Each row is a point on a landscape with many valleys, with its height.
A ball rolls from a point to the lowest of its 2 nearest points, and stops where none of them is lower. Distance is the straight distance between rows; heights are no part of it.
lomo: [112 120 104 123 101 114 142 158 139 140  92 122 157 106 133 148 158 154
 128 160 109 115 130 135 137]  (h 442)
soke: [159 144  99 109  50 131 122 132  82 119 172 160 142 145 148 165 105 152
 184 118  72 105 103 147 102]  (h 563)
Bar: [ 89 147 154 117  92 180  98 123  92 121 174 154 203 127 136 146 149 139
  93 140 140 138  94 144  80]  (h 195)
Gafo: [148 119 122 141 130  94 197 147 190 133  97 162  87 110 132 154 125  84
 130 151 104 166  91 153 102]  (h 169)
nuge: [169  83 128 150 138 117 129 137 134 180 130 165 173  97 117 150 105 138
 119 139 131 117 207  62 127]  (h 383)
Nek: [165 163 137 154 136  93 163 150 149 127 152  91  82  79  90 135 138 141
 160  99 120 144 181 136 142]  (h 765)
vot: [122  99 108 114  94  85 180 191 177 157 109 127  86  81 147  90 182 146
 130 109 149 146 115  92 170]  (h 368)
Difi: [146 155 129 125 153 163 165 122 134  66 110 131  62 193 121 130 127 100
  97 139  85 134 150 100 101]  (h 564)
Tegip: [152 134 152 113 140 116 137  75 135 118 145 124  92 130  99 158 164 134
 130 161 166 110  63 133 137]  (h 543)
bevi: [147 163 163 117 122 137 117 112 120 125 126  75 121 139 103 103 131 130
  91 125 163 112 121 139 149]  (h 50)
Sodo: [ 57 109 118 161 162 115 150 180 151 139 140 104 110 140 152  96 169 113
 124 174 146  87 190 192 142]  (h 332)
logal: [151 163 107 124 156 153 186 150 141 122 191 136  54 197 167 100 112 109
 127 161  98 138 155 144 133]  (h 619)
Muka: [147 119 141 125  81 105 105 134 121 161 111 118 163 108 109 161  96 116
 123  97 124 142 157 117 128]  (h 143)
kise: [ 85  99 111  89 127 127  37 137 125 156  68 130 177 137 147  90  98 104
 151  80 111 143  84 143 119]  (h 124)
zeso: [135 152 153 156 119 135 137 137 129 138 191 139 128 119 106 130 121 111
  97 130 149 142 182 121 119]  (h 409)
Nanal: [121  86 127 145 156 103 127 147 170 180  87 153 190  73 126 118 143 143
 112 143 120 140 180  77 137]  (h 399)
tes: [167 148 166 120 119 142 138  81 100 130 126 111 154 143  75 196 118 142
 110 162 130  98 154 115 121]  (h 248)
ledif: [126 139  95 138  65  99 137 190 132 137  91 110 129  97 144 105 154 147
 109  87 114 189 127 117 146]  (h 458)
nidob: [100 165 154 109 165 146  89 111  98  98 107 112 138 168 112  91 160 106
  97 140 162  72 107 176 103]  (h 148)
teb: [111 163 138 146 103 126 119 142 101 105 141 104 129 124 116 167 129 140
 135  90 114 152 118 150 102]  (h 150)
Lenov: [ 78  76 121 146 133 116  77 124 126 154 117 139 183 115 120 122 100 131
 118 153 150 103 168 136 128]  (h 256)
Los: [ 83 149 122 111 150 144  83 153 124 128 144  95 149 119 132  60 179 167
 128 125 152 115 125 141 162]  (h 326)
Tiner: [149 143 144 171 110 113 149 147 129 150 151 147 141 110  96 193 101 100
 149 135  94 125 200 170  92]  (h 251)
tedir: [155 155 119 135  95 167 171 123 134 120 185 179 151 149 149 169 114 111
 113 162 101 168 121 144  82]  (h 151)
fov: [167 143 110 130  97 131 110 142  69 117 106 111 172 121 135 108  83 156
 122  50  90 185 140  80 134]  (h 318)
navu: [151 133 109  80  74 159 111 107 112 103  79 153 146 165 145 177 128 135
 112 144  95 134  44 122 108]  (h 247)
gid: [133  95 122 113 121 133 187 137 121 126 145 162  97 169 166 179 176 131
  61 223 145 117 115 106 152]  (h 457)
Devek: [186 103 149 123 120 107 131  72 140 186 117 124 148  68 117 162 126 137
 126 110 157 159  75  56 155]  (h 560)
Vivaf: [165 184  99 114 126 174 150 127  99  74 178 140 113 172 146  97 132 152
 125 122  89 161 117  87 120]  (h 554)
Nizol: [132 100 165 104 146 152  92  91  91 142  64  87 166 101 110 132  99 152
 145  74 104 152 103  88 155]  (h 268)
Bopi: [138  89 143 130 136 123 114  68 134 159  97 137 191 124 130 124 104  88
 133 143 154  96 106 156 115]  (h 430)
Rem: [141 123 123 104 111 103 157 147 177 176 150  98  92  87 142  37 161 128
 164 106 174 120 138 139 185]  (h 666)
mupid: [128 171 149 118 108 138 127 131 127 121 150  84 125  88 125 106 194 176
 117 132 155 136  81 145 164]  (h 439)
ganib: [116 168 165 117 148 131  77 112 104 141 163  79 136 186 107  84 100  81
 122 123 176  72 160 182 119]  (h 178)
nof: [149 173 128 123 101 156  87 127 102 144 175 146 192 102 157  93  92 158
 194  72 108 158  82 140 102]  (h 162)
teveg: [153  97 119 133 100  74 130  97 158 178 134 151 143  75 109 163 134 121
 161 110 134 169  79 102 134]  (h 571)
dufe: [100  81 129 126 159 115  97 132 148 104  56 119 113 110  96 119 126 136
 124  89 104 152 122  76 138]  (h 342)
nunev: [143  95 126 163 169 107 144 134 167 142 142 170 104 110  96 153 106 119
 121 131 128 124 198  58 130]  (h 367)
Kovak: [114 104 106 137 127 102 152 154 168 107 139 150  96 105 161 117 139 140
 103 125 141 176 134  76 143]  (h 305)
Rut: [129 138  78 121  84 139 140 150  90 118 168 140 126 126 163 171 166 204
 133 158  98 126 117 124 163]  (h 527)
fulo: [112 130 126 158  89 113 105 126 129 174 180 124 141  97 111 165 115 121
 168 122 146 110 137 197 116]  (h 109)
zusar: [150 200 112 145 149 145 122 162 100  83 164 131  92 158 119  79  86 115
 139  60 108 190 141 119  99]  (h 174)
siba: [154 140  66 127  84 138 154 146 116 127 159 167 151 103 166 161 111 182
 197 111  66 145 117 150 118]  (h 551)
Vuda: [118 133 156 103 136 132 118 142 157 108  21  81  97 159 115 108 142 112
  89 126 119 106 110 136 130]  (h 291)
Bodal: [137  89 155 125 156  91 194 116 149 119 117 119  79 137 137 114 179 143
 114 180 203  70 141  51 172]  (h 507)
gufe: [125 117 157 141 140 107  99 118 102 138  91  75 160  86  81 135 113 149
 166  44 107 172 141  89 139]  (h 283)
pip: [145 146  93 103 131 113 139 162 151 139 165 118  54 150 156  56 110 108
 139 100 144 125 140 147 148]  (h 395)
Madel: [143 102  97  85  87 139  96  90 108 125 126 173 152 126 146 157 128 157
 128 145 121 112  65 118 132]  (h 254)
Lod: [125 154 117 162 123  91 175 147 146 152 160 106 111  65 109 184 167 164
 194 128 105 139 165 152 138]  (h 809)
kude: [135 130 144 173 125 106 154 154 152 124 148 140  97 128  91 171 102  82
 101 120 125 140 190 148 103]  (h 340)
Bup: [148  85 182 124 172 108 127  64 152 145  63  69 116 100  90 147 129 103
 146 114 164 109 105 116 150]  (h 663)
Deg: [175 117 139 130 172 115 116  53 120 128 127 101 141 126 113  97 114 104
 171 144 174  58 147 138 164]  (h 630)
las: [118 152 178 148 165 120 123 120 139 125 170  74 113 130  86  89 141 118
 111 120 194 105 165 130 150]  (h 152)
galil: [133  98 110 152 151  90 172 144 168 146 143 156  87 133 126 144 136 137
 122 169 136  99 208 109 146]  (h 390)
Sib: [ 93  73 117 140 181 118 120 114 159 127  79 142 188  97 130  85 160 152
 120 164 126 126 142  71 143]  (h 415)
Lup: [172 151 108 149 108 122 176 136 152 123 144 163 107 142 139 149 115 102
 107 130 107 178 112 132  95]  (h 117)
zok: [140  93 126 147 118 101 122  97 142 171 126 168 163 131 148 123 107  59
 124 172 168  81 126 195 121]  (h 398)
mal: [141 149 151 114 112 146 113  92 108 136 103 123 169 141  93 174 119 117
 137 179 123  64 137 170 102]  (h 269)
Meb: [126 180 140 127 152 168 108 145 100 120 173 131 133 161 113 120  91 126
 137 132  85 110 206 130  87]  (h 541)
pum: [124 123 146 122 160 156  92  88 141 132  86 132 179  74 120 110 114 126
 170  95  96 193  78 114 101]  (h 149)
kudav: [112  95 117 136 133 126 192 175 141 143 141 151  77 128 181 172 153 132
 109 205 130 119 128 152 159]  (h 443)
pobe: [123  88  62 111 131 117 118 165 117 103 129 146  73 165 148 147 121 137
 108 140  90 112 171  93 152]  (h 252)
Detig: [140 136 178  97  85 149  73 107  94 146  76 121 189 151 151 144  52 131
 157  75  78 112 103 125  96]  (h 250)
neka: [105 121  89 141 119 102 153 146 186 157  90 134 106 105 146 126 134  86
 136 132 107 146 108 174 115]  (h 243)
pilup: [150 147 113 151 114  88 120 130  97 104 198 136  75 146  94 159  98 126
 177  57 115 150 155 125 118]  (h 594)
sig: [145 167 132 111 105 124  83 137 108 155 143 107 117 187 120 101  89  92
  99 127 147 103 166 159 134]  (h 57)
Bipo: [148 146  89 119  98 118 137 143  81  96 199 133  88 159 136 173  92 138
 191 100  87 139 124 148 103]  (h 576)
Tur: [161 165 138 131 108 150 148 115  99  68  80 120 140 122 110 150 123 138
 115  77 104 190  51 105  86]  (h 236)
ret: [154 112 106 150  68 111 146 155 102 141 118 162 186  85 135 172 128 174
 114 101 110 196 137  46 118]  (h 510)
rudos: [195 153 135 146 117  99 152 138 124 125 180 129  56 147  76 158  83  84
 135  67 117 154 179 122 120]  (h 617)
biko: [179 190 167 120 125 144 146 116  85  87 140  81 101 163  66 171 130 129
 102 102 120 153 165  94 118]  (h 497)
Mag: [160 149 182 117 137 137 159  97 157 132 148  97 119  92  93  96 171 146
 130 107 185 155  86  85 167]  (h 379)
tovig: [165 128 133 122  78  98 175 175 180 157  92 118 128  82 142  76 139 117
 107  92 135 179 116 110 161]  (h 414)
telog: [119 110 116 107 106 111  56 133 107 134  92 101 133 130 119 132  93 102
 143  60 100 139  97 138 122]  (h 177)
gonos: [ 89  92  93 146 183 137 141 140 141 110 135 170 151  99 140 116 162 172
 142 182 132 108 168  78 134]  (h 429)
gir: [136 159 158 105 113 136  88 105 107 158 118 103 167 162 114 116 107 102
 145 155 155  48 142 208 120]  (h 264)
lodus: [100  66 143 149 174 117  93 104 130 129  99 164 183 129 110 149 102 128
 111 160 133  86 172  78 101]  (h 223)
bunum: [140 136 153 165  94 121 140 155 108 134 120 154 171 117 106 191  87 116
 122 114 105 146 195 108  88]  (h 185)
Bif: [135 149 158 104 122 126 132 116 137  97  46  91  91 154  85 138 118  91
 103  94 112 160  90 139 120]  (h 279)
pul: [ 97 157 153 153 143 137 106 125 117 134 191 112 152 102 123  79 181 148
 111 122 193 117 143 145 150]  (h 259)
Sef: [109 129 132 111 111 124 160 161 122 102 150  94  46 150 136 142 175 130
  86 158 162 125 128 131 172]  (h 482)
zezub: [120  90 131 141 143  68 164 110 170 144  88  95 101 120 117 121 170 113
 156 160 165  78 130 157 173]  (h 540)
mafa: [201 118 101 119  94 128 126 137 126 125 108 129 146 107 147  81 100 164
 124  76 104 183 119  66 155]  (h 329)
Sobok: [109  84  90 134 128 121 126 145 172 140 143 179 129  85 165  89 145 155
 116 104 149 169  88  88 142]  (h 330)
Guto: [114  97 138 129 122 123  79 120 153 215  89 114 196  83 132  64 122 106
 138 103 138 159 137 155 150]  (h 494)
pela: [113  81 169 137 177 136  91  79 160 151  85 120 137 107  97 142  73  73
 140  67 108 161 141 111 110]  (h 495)
Boli: [168 131 139 138 140 135 155 112 138 144  80 140 169  90 103 169 117 145
 129 135  96 139 125  83 106]  (h 472)
zosa: [149 139 136 130 142 122 152 127 146 106 130 100  65 123 111  86 138 150
 126 110 142 124 160  76 170]  (h 587)
Momi: [160 122 133 159 111 117 120 135  71 145  98  87 174  95 110 117  82 147
 174   7  89 197 139 105 128]  (h 304)
Sir: [126 133 165  87  93 170  90  93  62 104 132 128 156 169 109 187 135 146
 112 158 123  74  73 145  90]  (h 479)
Nedo: [126 100 144 135 140 135 126  96 167 172  94 123 198 106 140  61 119  92
 121 157 156 135 119 166 137]  (h 454)
meli: [136 122  71 140 134 107 125 158  92  68 129 143  76 172 143 137  96 152
 131  89  86 152 159  71 129]  (h 267)
dav: [138 104 175 112 163 135 103  65 122 153  38  70 165 117 103 100 130 117
 117 122 171 106 104 145 161]  (h 670)
boseg: [ 68 115 141 150 141 120 138 125 149 120 175 141 120 133 158 107 154  87
  93 168 203 116 117 182 123]  (h 456)
vir: [142 117 149 127 171 123  93  98 106 133 107 108 153 141 103 105 110 135
 136 140 145  73 178 124 141]  (h 615)
Vuso: [ 92 119 143 143 166 132 186 138 160  99 130 100  61 145 149 153 149 105
 137 184 121 118 115 201 126]  (h 496)
Vini: [125 100 119 153  93  80 129 126 163 189 141 161 159  78 122 174 123 113
 148 139 149 121 149 157 126]  (h 288)
retig: [143 118 119 119 104 100 165 129 141 157 112 119 153 115 138 123 169 143
 104 189 173  91 147 137 153]  (h 418)
Pumo: [167 148 126 113 129 130 115 110 131 118 119 116 114 108 120  85 123 156
 143  75 120 174  85  75 162]  (h 343)
lomu: [ 88 104 106 125 142 124  91 137 142 133  75 129 142 128 122 147  87 130
 181 118  74  81 160 160  93]  (h 183)
Raku: [165  94 164 120 153 119 131  62 143 137 110 132 134 139  96 176 123 122
 111 167 168 109  83  83 135]  (h 550)
sopog: [106 150 109 104 128 136  82 178 101 145 132 107 130 192 145 106 110 123
  96 137 110  85 208 146 140]  (h 155)
lorim: [ 95 131 116 131 108 123 149 176 122 123 169  85  78 118 167 139 171 152
 117 153 154 111 119 190 171]  (h 433)
venip: [137 170 136 116 121 127 106  92  99 110 165  94  65 145 100 171 178 143
 142 140 147 106  82 159 151]  (h 529)
lovo: [ 95 115  97 136 120 151  98 144 120 137 151 167 150 163 161 140  99 109
 120 157 118 105 119 175 101]  (h 287)
fena: [169 160 130 127 142 175 166 131 141  89 105 143 117 155 132  95 125 142
  98 143  93 161 134  90 113]  (h 559)
gol: [108  95 116 103 129 167  74 113  99 121 118 167 191 174 146 118  79 119
 114 136 109 105 127  98  89]  (h 209)
Toze: [106 124 119 152 116 110  99 160 155 193 143 109 159  82 113  82 123 106
 143  72 139 167 161 153 150]  (h 569)
rara: [111 107 167 146 148  97  96  67 106 118 166 118 120 143  88 154 138  88
 119 143 207  94 117 146 131]  (h 509)
seba: [152 153 125 124  88 121 155 130 132 152 102 138 178  80 117 187 141 153
 145 142 106 147 101 139 115]  (h 462)
zunis: [103 116 132 102 136 129  98 127 146 138  60  99 140 139 130  94 135  90
 110 116 135 129  77 164 122]  (h 266)
vero: [149 121 144 109 119 140 102  94  91 136 134 114 162 121  98 170 150 168
 101 152 162  97 125  89 146]  (h 237)
rigar: [ 85 107 111 137 144 124  80 149 111 132 129 141 156 164 126 129 103 107
 118 157 132  70 205 145 114]  (h 211)
Sono: [ 83 170 123 118 124 143 103 163 106  84  92 104 110 131 115 122 149 135
  92 102 116 150  98 144  99]  (h 204)
detuk: [160 137 132 108 109 174  79 115  93 134 150 166 195 124 156  98  64 148
 164  84  79 147 101  93 101]  (h 187)
Dolof: [117  83 124 147 161  95 104 136 127 119 104 137 102 129  85 170  91 109
 132 114  99 109 200  96 115]  (h 345)
tadab: [121 159 143 121 109 131 133 116  67  96 188 110  88 143  87 220 166 161
 148 127 121 126 119 135 117]  (h 513)
Naz: [129 169 164 147 147 138 132 131  97  85  73  95 150 140  78 161  87 126
 173  73  64 146 153 130  70]  (h 520)
valeg: [ 86  88  79 140 142 117 123 166 135 100  93 153 107 131 137 182 128 140
 114 161  88 138 139  96 114]  (h 235)
zivoz: [138 122 130  88  71 137  87 111 103 123  76 153 158 158 141 151  67 102
 128 100  88 113  62 139  92]  (h 239)
palir: [106 157 163 112 134 141  88 128 115 110  79  61 132 142  85 123 163 129
 106 122 162  83 115 172 133]  (h 110)
Dos: [127 125 177 131 133 123 104  79 109 118 151 125 102 143  65 196 113 108
 115 112 160 111 112 116 104]  (h 490)
vira: [107 130 125 147 115 162 133 131 116 105 178 195 174 128 158 161 101 138
 118 153  94 157 115 111  65]  (h 171)
zap: [ 91 121  98 139 180 132 119 157 158 105 145 135  74 135 134  82 121 120
 139 123 108 126 172 130 122]  (h 278)
muda: [122 123  73 106 121 150 100 107 121 149 120 156 180 138 172  90 127 123
 155 171 117 103  62 175 117]  (h 286)
kezo: [132 141 107 128  91 104 135 134 136 156 177 106 106 119 140 164 132 125
 133 150 138 117 143 189 154]  (h 315)
Fur: [140 161 140 128 145 159  88 131 102 110 113 125 158 141 112 126  67 127
 165 103  82 141 163 115  89]  (h 528)
fipe: [ 83 111 106 125 140 121 101 158 117  98  68 140 145 141 117 155 105 139
 127 117  53 120 152 110  80]  (h 218)
tuz: [104 152  99 140 160 136 146 169 153 106 174 150  76 120 174 109 133 130
 151 143 111 143 137 162 136]  (h 206)
leza: [104 157 125 124 152 146 118 137 115  46  69 130 116 126 122 150 155 141
 119  94  87 162  63 119  85]  (h 226)
safu: [ 90  80 166 124 181 174  71  84 115 113  98 176 187 139 125 137  63 121
 127 133 112  95 139  79  91]  (h 214)
sopep: [115 148 147 126 120 152 115 106 105 131 162 138 163 110 123 159 167 155
 124 162 151 112  96 146 117]  (h 217)
zin: [101  96 108  88 119 127 144 152 113 110 103 121 135 137 169 102 208 167
  91 185 174 101  78 131 171]  (h 533)
Vifuz: [ 96 122 129 143 185 141 118 109 151  84  90 163 140  88 107 131 129 134
 181  74  81 197  82  97  79]  (h 164)
Rumat: [119 164 114 149 150 150 128 131 140 119 175 147 111 112 129 107 135 137
 146 118 139 161 111 134 122]  (h 121)
Veg: [162 127 156 122 108 141 155  86 134 119  67 133 148 101 104 166 120 122
 107 119 127 191  45  90 105]  (h 240)
lifi: [138 182 104 126 117 130 135 182 155 148 127 113  77 142 141  85 104 105
 133 113  95 137 167 158 121]  (h 313)
bog: [137 177 139 102 121 157  91 100  89 127 150 102 157 104 126  98 159 192
 125 112 144 128  94 109 162]  (h 459)
gov: [188 165 162 130 111 132 171 120 119 117 157 108 109 176  84 161 138 117
  63 148 122 124 177  85 132]  (h 486)
Biz: [145 122  89 107  94 110  86 130 109 125 118 142 105 174 134 146  68 102
 143  96 106 127  97 134 120]  (h 219)
dizon: [173 144  91 118 128  98 169 139 172 124 148 130  26 120 142  99 116 114
 171  91 116 145 145 118 159]  (h 448)
Ludem: [140 105 159 142 159 137 136  90 169 159  62 124 160  96 101 126 102  93
 124 117 115 158 132 100 127]  (h 481)
bibef: [143 100  82  94 135 151  91 107 130 114 117 169 166 132 169  85 134 157
 128 147 120 113  73 110 129]  (h 265)
suve: [ 67 141 163 172 156 126 157 131 133 126 135  99 150 109 147  91 173 110
 146 167 173  83 178 209 126]  (h 255)
Gomom: [107 119 113 133 154 143 135 131 142 116 133 159 146 140 158 113 134 126
  95 191 127 112 132 128 103]  (h 321)
zekaz: [115 102  71 141 113  94 122 157 132  90 123 136  98 120 150 126 123 154
 138  81 109 187 119  79 145]  (h 281)
mim: [111 122 142 126  84 123  95 133  86 134 163 137 152 133 103 174  95 130
 123 108 132 123 130 132 108]  (h 92)
Zaros: [ 98  83 120 121 133  88 194 179 180 125 141 140  46  93 166 117 165 135
 143 137 149 142 136  85 162]  (h 334)
Kapi: [ 80 154 147 135 145 133 127 125 113 107 107 101 162 153 137  85 176 112
 108 173 177  70 146 206 137]  (h 191)
mok: [129 142 101 116 146 153 146 139  96 117 222 143  59 197 156 144 122 120
 119 154 105 134 128 138 144]  (h 604)
gato: [164 145 137 118 163 123 161 117 151 107 128 120  53 163 112 129 115 107
 124 142 120 108 175 104 140]  (h 572)
dova: [130 109 121 130 158 119 108 103 137 128 128 124 110 121 106 117 133 142
 133 125 146 107 139  96 159]  (h 603)
Kani: [133 127  93 130 113 129 144 111 154 169 136 156 167 121 174  97 128  96
 118 172 137 104  95 205 125]  (h 338)
Zek: [148 106 132 107 124 102 185 133 191 155  96 118  72 134 137  97 128  97
 149 156 154  79 157 173 163]  (h 570)
keda: [151 114 112 116 127 171  81 113  99 137 142 162 193 122 138  94  82 160
 124 118 112 106 145  84 137]  (h 198)
vap: [156 155 142 132 106 133 167 121  76  87 185 105  70 181  77 211 147 143
 100 122 100 142 147 100 113]  (h 504)
Lerar: [161 101 175 130 172 127 136  41 137 163 125 122 148  89 105 132 111 133
 138 125 161 138  89  66 134]  (h 555)
Sezis: [ 73 110 149 120 164 122 203 141 155  90 100 109  69 133 156 113 196 123
 126 191 167  90 103 167 130]  (h 516)
gup: [ 77  91 117 136 184 113 103 150 158  94  85 135  95 141  96 112 118 108
 112 111 106 122 178 104 106]  (h 320)
subik: [112  97 124 153 167 140 162 132 187 102 118 167 133 128 144  81 130  98
  96 171 156 116 139  93 116]  (h 339)
tizes: [177 123  81 136  76 107 173 157  96 130 156 143 128 124 156 208 136 178
 131 145 104 152 123 102 126]  (h 519)
rezun: [144 125 121 129 133 146 193 143 129 108 181 154  83 174 147 194 154 115
  80 182 119 155 128 107 124]  (h 464)
Tepe: [142 153 113 145 126 108 171 164 174 153 172 113  90  73 140  83 157 159
 166 112 139 142 169 133 168]  (h 714)
vum: [ 85 113  99 135 156 123 119 132 119 121 201 144  70 175 156 135 136 108
 116 147 156 118 135 151 152]  (h 583)
kas: [156 155 162 118 163 170 128  91 146 131 119  89 128  88 119  69 135 173
 139  98 148 154 126  80 164]  (h 359)
kinek: [ 93 134  94 160  71 115 147 177 114 122 116 128 176  74 157 132 166 162
 112  92 123 213  95 123 117]  (h 485)
dol: [ 88 109 117 139 133 118 131 108 108 111 201 149  94 149 147 142 176 131
  92 157 205 112 120 122 168]  (h 561)
dar: [ 97 117 140 103 124 118 191 132 129  94 115 103  91 146 162  91 208 143
 121 182 183  69  84 134 172]  (h 526)
gug: [ 49 110 136 136 173 120 109 132 116 116 140 105 130 106 145  57 213 137
 131 144 184 110 103 163 144]  (h 373)
Fuz: [119 120 122 152  75 115 136 158 117 151  85 138 202  67 111 151 147 141
 131  94 106 204 129 110 114]  (h 502)
beg: [133 119 145 124 131 113 173 147 126 112 168 110  74 149 134 143 177 156
  76 156 180 104 150  60 162]  (h 498)
Fefi: [ 70 144 149 143 170 152 159 131 139 105 163 124 112 136 154  74 192 113
 125 155 187 119  94 186 139]  (h 411)
Pavov: [100 113  89  96 101 131  54 128  95 120 147 156 134 189 151 139 103 108
 142 124 118  83  92 160 107]  (h 249)
Seme: [143 109 136 113 164 132 101  99 147 166  72 124 154 118 103 113  65 107
 176 118  88  79 170 153 128]  (h 122)
guv: [120 149 122 134 141 134  76 123 131 145 183 135 124 113 120  83  99 121
 168  79 128 160 113 119 134]  (h 28)
Bobu: [137 138  62 128 132 166 135 143 121 111 157 165 126 139 169 131 119 166
 155 154  66 140 131 128 119]  (h 539)
Vidul: [121  71 131 114 138  70 168 142 165 146  95 120  61 126 121 137 173 136
 129 157 167  75 146  94 162]  (h 517)
kogen: [124  87 108 143 102 100 136 133 185 187  96 153 153  95 128 120 110  98
 140 146 107 122 163 168 130]  (h 335)
dero: [113 139 128 149 111 137 110 142 144 141 170 152 148 127 158  62 126  81
  79 151 185 142 128 164 122]  (h 518)
teke: [158 127 130 114 114 133 168 120 105 124 191 130 108 201 116 192 137 106
  57 182 144 117 170 116 125]  (h 475)
nefug: [113  81 106 135 155 125 130  93 174 115 117 173 124 122 156  80 150 118
 108 147 153 137  80  91 138]  (h 352)
Vada: [106 103 119 133 128 111 168 142 131 142 134 120 113 137 161 113 151 119
 113 193 172  70 171 190 155]  (h 386)
Merap: [133  83 172 102 103 136  90  89 100 160  56 114 182 125 121 161  90 135
 134 102  97 112 115 109 130]  (h 258)
datul: [ 93 160 137 123 148 162  79 115 116 147 141 139 198  82 126  85 111 142
 186  89  96 166 104 133  96]  (h 119)
tevib: [135  81 103 144 132 114 185 181 155 147 153 158  63 149 175 155 130  98
 100 174 121 109 189 156 146]  (h 420)
fomun: [146 171 120 127 144 147 202 170 159  94 148 127  45 164 182  88 112 102
 121 125  94 181 108 136 127]  (h 635)
kub: [131 122  89 114 107 106 157 153 171 167 120 102  83  99 147  70 148 130
 168 127 136  90 136 191 173]  (h 618)
Mep: [126 146 177 131 126 117 161 110 154 145 143 100 128  85 118 112 192 130
 122 143 208 124  71 138 147]  (h 405)
Fozon: [144 111 159  95 114 145 103  73  86 111 164 150 127 188  98 190 110 125
 128 137 130  86 108 109  94]  (h 483)
Bub: [132 162 102 153 134 112  98 163 105 121 158 132 131 121 141  75  83 119
 164  29 115 195 141 120 117]  (h 123)
Pova: [ 90 126 156 137  85 174 100 140  83  95 141 178 206 117 148 177 122 157
 121 120  88 144  89 118  47]  (h 180)
Ziv: [114 160 115 129 152 147 157 143 145 116 125 115  64 167 158 110 131 107
 148 174  94  94 126 209 131]  (h 461)
Dat: [138 143 162  79  68 160  96  95  73 144 115 130 196 139 126 167 109 170
 151 116 116  82  74 148 120]  (h 476)
nefi: [160 177  85 144 132 157 161 152  99  72 140 138 103 159 142 130 104 155
 166 107  63 160 127 118 104]  (h 548)
ruva: [154 176 130 155 119 121 160 178 128  98 132 116  98 125 122 101 107 117
 128  90  99 174 166 127 108]  (h 228)
vosif: [154 158 154  97 108 175  75  81  92 138 126 120 185 123 132 111 115 153
 123 102 135 124  58 133 129]  (h 468)
rebuf: [111 179 121 127 134 148 152 175 158 118  87 107  95 148 156 102 106  92
 126 137  91 136 118 207 108]  (h 402)
Ruza: [130 169 123 126 188 175 119 141 100 105 181 126 118 200 145 106 124 134
 129 172  91  84 189 141 120]  (h 556)
posak: [163 145 114 135  92 134 140 138  97 113 142 153 152 122 132 163 137 167
  96 117 105 158 141  73 115]  (h 512)
Seb: [105  98 126 132 122  90  96  94 101 143 174 139 139 131 125 136 164 122
 111 153 206  85 121 168 148]  (h 536)
Kofes: [106 142  82 103 105 163 128 155 112 114 130 133 128 140 172 130 183 196
  96 178 126 117  90 132 162]  (h 537)
Kir: [ 81 139 110 102 136 141  60 137 136 165  88 121 173 131 161  67 137  92
 142 118 129 133  66 191 114]  (h 200)
pom: [163 135 166 121  98 117 142 115 147 136  71  93 124 108 102 139 129 107
 103  98 145 165  74 119 136]  (h 257)
sonim: [165  95 168 143 175  87 136  71 159 166  92  97 118 117  84 120 108  94
 149 140 167  74 150 131 170]  (h 649)
Bimun: [112 137 175 139 162 146 101  99 125 126  66  84 152 115  81 146  75 104
 158  70  80 161 115 130  97]  (h 508)
Rekit: [129 125 136 151 109 123 146 155 154 156 202 161 123 117 151  96 145 113
  74 144 193 151 159 112 139]  (h 460)

For each start below, name the point where the ball stops.
Devek: nunev
Bup: Bobu
zin: guv
Lod: fulo
tizes: Seme
Nek: fulo
Fur: bevi
